A landscape with many valleys, sampled at points; each row gives a point and its height.
From any point a ball rolls to the lowest of the 2 points nearest to it. It stops when none of these is lower. Distance is the straight distance between rows; heights are no part of it.
K230 height 3.14: [128  51 101 129 216 129 123 126 103 137 147 138 121 131 143 141 149 174
 110 121 165 171 123 107  93]
K177 height 2.85: [174  73 142 111 138 124 120 115  86 192 150 189 121  69 112 177 113 145
 166 113  95 143 150 107 140]
K20 height 4.92: [107 155  95 136 107 147 136 110 168 108  94 103 142 135 173 115 116 118
 125 137 150 133 128 171  95]
K191 height 3.52: [134 163 134 115 125  74 134 159 125 149 101 168 123 122 147 132  95  93
 102 172  67 116 128 106 126]
K842 height 4.54: [208  75 142 111 157 176 171  46 133 124 135 219  90  76 173 182 146 149
 170 124 160 164 122 132 174]
K398 height 6.00: [ 72 147 108 121  86 128 148  94 153 113 105  80 137 164 151 107 104  92
 149 121 114 117 125 109 150]
K467 height 4.63: [175 152 158 110  63 132 111 155 100 155 110 141 121 108 140 144  98 106
 146 106  78 124 134 136 169]
K513 height 3.66: [143  98 150 119 131 122 113 150 113 166 142 143 109 126 101 162 134 145
 137 122 124 110 127 119 136]
K150 height 5.29: [144 169 177 114  81 176 126  90 190  89 125 107 116 117 134 145 175 131
 149 102 187 111 115 140 163]
K708 height 6.96: [ 99 186 145 144 115 144 122  84 152  70 150  69 176 179 109  67 206 138
 120 130 175 134 124 173 101]
K775 height 1.14: [151  94 129 134 174 100 119 104  84 172 154 173 156 126 110 143 186 172
 120 149 111 145 126 110  90]
K228 height 1.52: [ 77 105 117 114 155  82 108 221 120 106 143 114 142 110 114 116 127 111
  62 149  99 115 160 107  92]
K615 height 4.09: [132 182 140 118  86  71 131 162 126 135 115 126 134 146 105 110 108  89
 100 152  91  86 125 119 150]
K631 height 6.56: [149 104 144  86  98 140 128 142 127 131 112 111  98 127 132 170 125 112
 119  78 159 109 125 106 187]
K253 height 5.08: [197  68 106 102 130 165 168  48 125 131  88 211 102  92 186 170 108 133
 172 121 109 159 117 139 177]
K968 height 6.26: [136 137 185  93  88 121 116 144 139 137 123 103 117 115 103 173 171 116
 107  98 155  82 115 151 168]
K201 height 4.67: [151 124 191 139 162 151 104 145 123 126 175 139 128 153  85 136 193 173
 100 119 173 120 125 144  87]
K763 height 5.67: [168 102 118 115 103 178 156  50 151 130  78 172 119  99 200 141  96 139
 171 114  79 140 111 142 155]
K245 height 2.48: [153  95 116 126 140 102 139 117  67 187 143 184 146  76 135 168 109 121
 139 142  57 151 147  97 152]
K601 height 1.78: [137 115 180 135 135  83  90 169  92 195 161 154 126 112 105 132 135 145
 128 148  85 142 149 134  79]
K153 height 5.32: [ 92 178 116 116  68 104 143 127 155 101 109  99 134 153 146  84  75  75
 139 146  71 105 135  98 150]
K90 height 6.38: [109 197 177 134  79 124 113 104 152 103 154  62 161 165  89  91 185 124
 127 133 169 113 119 188 138]
K831 height 6.24: [ 62 156 134 116 126 110 134 179 148 101 120 113 156 115 158 112  80  61
  72 157  59 108 148 147 127]
K806 height 1.89: [133 164 174 136 133  92 108 161 105 133 157 120 148 191  69  73 159 128
  84 142 114 109 119 168  99]
K865 height 2.13: [126 153 130 155 158 155 120 118 147  62 150 104 129 148  98 114 204 160
 120 104 240 127 120 131 103]
K69 height 3.25: [185 103 179 109 123 155 116 123 111 176 145 172  97 104 121 171 127 151
 158  97 130 134 125 121 142]
K38 height 1.87: [129 115 113 128 155 112 132 116  85 166 146 158 164 114 117 130 126 145
 121 145  67 136 133  93 114]
K460 height 5.33: [102 199 132 130  71  94 123 136 151 102 139  65 164 186  62  61 122  93
 131 140 136  85 142 163 127]
K445 height 2.65: [131  55 106 123 205 100 109 158  90 155 155 168 140 110 139 140 130 153
 102 128 123 162 156  93  67]
K857 height 6.98: [ 81 126 168 116 110 122 111 194 121 147 156 100 121 143 114 119 105 100
 101 127  82 114 140 146 131]
K851 height 0.87: [148 163 116 144 132 158 140  78 156  79 131 114 126 134 121 134 174 153
 139 112 230 129 116 105 129]
K656 height 0.95: [107 124 134 122 142  96 127 152 113 155 131 165 135  46 144 136  74 105
 133 144  25 126 141  65 142]
K406 height 4.41: [160 150 159 104 102 164 122 114 166 129 112 134 103 106 145 143 134 137
 142 119 148 128 116 142 127]
K166 height 4.74: [117 139 137 136 117 139 129 116 113 114 135  87 136 182 102 152 153 120
 125  92 187 114 120 120 164]
K478 height 3.77: [144  81 124 165 159 134 118 134 100 109 162 109 106 167  91 153 193 175
 145 111 205 140 120 117 146]
K752 height 5.47: [ 94 142 124 122 110 159 145  92 153  99 113  87 123 175 143 132 116  96
 145  84 185 123 125 122 152]
K497 height 3.49: [154 118 157 181 189 173 146  74 115 126 168 155 122 133 118 160 192 179
 159 123 178 154 100 117 147]
K647 height 1.48: [156 142 117 146 126 130 137  80  96 154 143 130 136 144  97 123 148 161
 152 135 116 139 101 107 150]
K493 height 6.59: [168 136  78 129  78 116 145 133 109 130  95 161 129 113 168 152  93 109
 150 152  76 128 149 119 165]
K275 height 5.77: [ 99 171 125 106 115 133 132 149 134 125  96 114 145 108 147 118  84  74
  95 110 101 117 127 127 141]
K471 height 4.20: [160 114 112 157 128 146 139 110  93 120 150 118 124 163  99 170 161 151
 141 102 192 121 121 106 175]
K317 height 4.28: [154 141 195 142 155 169 124 130 179 103 161 145 106 133 117 149 190 165
 131 131 202 111 112 142 107]
K270 height 2.09: [108  84 130 112 160  90 105 190 101 139 156 141 148 134 121 125 146 137
  78 148  92 130 156 101  73]
K805 height 0.49: [180 116 149 139 151 125 135  62  97 171 161 175 143 112  97 148 183 182
 152 158 120 137 110 114 130]
K156 height 3.61: [166  76 135 108 188 137 131 121 128 149 145 165 107 127 142 177 147 163
 118 123 173 146 125 106 108]
K521 height 3.76: [170 186 126 136  90 154 120 132 139 139 124 130 156 145  98 123 110 140
 147 131 118  95 136 156 129]
K905 height 4.03: [ 88 169 115 123 111 120 122 152 150 112 115  84 137 121 135  89 127 101
  95 147 141 141 133 165  86]
K269 height 1.33: [151 143 198 137 134  80  95 155  82 180 167 139 141 158  79 105 162 152
 109 144 100 113 120 147  95]
K539 height 3.85: [126  72  71 121 168 100 139 172 112 130 123 145 133 109 151 166  84 120
 103 131 118 130 147  80 136]
K814 height 4.13: [135 142 143 160  74  76 111 160  82 136 136  91 128 176  94 139 164 124
 117 137 150  98 127 150 148]
K365 height 3.71: [137  95 131 108 126 130 123 160 113 156 108 155  74  85 171 151  75 106
 141 116 101 158 134 113 140]
K449 height 4.64: [ 40 166  82 152 125  99 123 166 143  72 123  74 181 144  98  44 119  85
  96 144 104 119 154 168  90]
K630 height 3.86: [ 54 180 116 143 107  72 118 149 128  78 143  53 183 179  91  23 147  79
 103 158  94 135 143 181 113]
K819 height 7.51: [ 67 159 110 135 112 149 129  78 165  63 127  64 164 169 124  75 163 122
 119 117 188 130 132 149  90]
K100 height 5.63: [105 140  69 149 115 138 147  84 149 123  77 118 158 107 179 130  93 129
 147 136 108 127 121 138 122]
K641 height 6.84: [160 107 145  94 127 158 124 130 166 109 120 119  96 115 124 183 139 134
 140  80 206 104 121 119 172]
K297 height 3.22: [ 98 142 137 120 141 116 107 154 138 140 128 106 127 127 111  97 150 142
 106 150 123 140 120 150  76]
K464 height 4.17: [175 109 151 102  86 115 102 179  84 167 129 167  94  80 147 161  94 116
 143 123  86 141 154 112 144]
K659 height 5.51: [ 76 147 134 141 124 134 104 160 154  89 139  73 140 166  67  94 171 119
 115 117 185 118 138 197 101]
K348 height 5.23: [135 173 141 103  80 135 124 143 133 135  81 128 134 135 148 136  91  76
 133 108  90 103 127 147 176]
K792 height 4.82: [100 112  60 124 141 114 142 127 140 111 110 115 150 128 137 116 122 142
 103 151 114 115 126  90  98]
K731 height 5.31: [ 48 135  83 137 142 123 112 160 151  72 117  71 156 148  80  70 145 105
  98 110 170 121 149 163  84]
K749 height 2.74: [157 172 148 153 116 132 116 129 114 133 159 125 160 198  88 106 152 154
 124 140 128 106 120 166 122]
K19 height 3.28: [119  88 122 153 188 139 116 138 100 126 149 122 106 169 107 123 171 168
 123 109 168 159 111 121 107]
K111 height 3.39: [169  93  94 111 151 107 136 150 117 157 111 195 122 121 149 175  96 127
 119 144 118 117 144 105 120]
K691 height 2.64: [167 149 131 182 136 173 150  54 122 126 153 142 120 146 106 139 153 166
 190 127 163 138  99 116 164]
K551 height 5.06: [108 137 159 140 156 139 100 153 141  95 153 102 130 169  67  86 195 152
  99 125 174 119 123 169  82]
K626 height 2.40: [122 120 104 142 155 157 137  90 128 110 137 112 125 152 132 122 155 159
 117 118 177 147 109 114 108]
K388 height 6.37: [194 147 132 113  78 161 152  60 132 128  98 157 111 136 170 128 118 131
 166 128 106 151 111 122 168]
K446 height 8.19: [155  73  64 129 133 175 173  55 160  97  88 145  99  96 187 133  71 140
 157  96 176 146 118 116 133]
K830 height 1.02: [ 67 141  90 156 131 126 128 141 102 122 128  78 125 110 136  91  92 111
 129 124 109 157 127 101 117]
K290 height 4.30: [151 127 141  95 110 140 116 127 136 157 101 136  75  76 157 136 110 131
 144 125 129 163 118 122 122]
K102 height 3.70: [ 95 162 129 149  88  66 108 175  99 125 138  71 141 150  89  95 159 112
 103 159 125 114 135 151 133]
K171 height 2.93: [ 75 163 137 148 115  85 103 181 107 112 160  71 169 166  78  52 152 113
 102 153  70 121 145 176 113]
K337 height 5.87: [124 178 178 119  63 133 119 110 165 106 126  79 128 142 101 137 174 109
 137 105 183  93 124 162 165]
K919 height 2.82: [146 131  98 135 137  93 136 136 125 154  96 167 119 142 138 139 111 129
 129 171 115 127 122 116 108]
K562 height 3.64: [147 149 154 152 150 162 123 104 167 132 121 145 108 111 134 145 153 156
 153 135 177 130 110 154 111]
K742 height 6.61: [ 71 114 150 110 145 144 120 179 147 128 137 117 142 110 147 110  81  97
  77 132  71 123 145 145  89]
K505 height 7.68: [174  56  90  82 133 153 150 113 152 116  81 187  80  95 173 148  59 126
 166  96 111 132 129 100 159]
K164 height 6.13: [124 139  82 137  93 133 151 107 143 126  66 146 130 107 193 124  62 102
 164 135  62 124 123 127 152]
K433 height 1.77: [ 56 141 134 152 155 106 132 175 138 110 122 139 132  62 177 126  52  85
 115 151  30 126 143  87 144]
K154 height 3.00: [ 97  98 118 131 167 145 131 133 117 164 127 130 112 101 151 137  79 119
 139 116  91 151 119 110 120]
K273 height 4.29: [123  80  37 137 151 121 154 119 100 117 124 135 135 118 147 131  93 133
 115 137 116 140 137  77 123]
K266 height 2.37: [114 155 172 113 115  87 102 161 132 172 143 129 127  97 115  96 124 132
 119 170  71 135 135 139  83]
K517 height 7.93: [142  54  84 127 143 161 173  76 135 135  90 171  76  78 193 128  51 136
 166 112 117 158 117 114 134]
K554 height 4.66: [104 191 117 121  88  88 136 141 148 115 126  96 158 165 111  70 102  93
 116 162  87  96 128 131 129]
K744 height 7.41: [164  58  86 104 149 146 148 127 147 130 112 161  81 121 142 170  81 140
 162 103 163 129 126  97 163]
K310 height 2.20: [ 69 135 115 154 143 125 135 141 118 141 110 110 124  74 179 117  67 102
 125 134  66 153 129 111 131]
K790 height 7.13: [132  78 114 110 172 164 135 126 163 126 118 118  92 115 142 168 112 143
 149  94 192 127 119 114 151]
K648 height 4.05: [193  76 128 130 181 161 154  76 139 138 138 199 113 112 152 188 145 164
 145 135 175 145 121 127 136]

Where does a ball stop that starts at each point below?
K742: K365
K398: K919
K446: K562
K164: K269
K505: K562
K69: K805
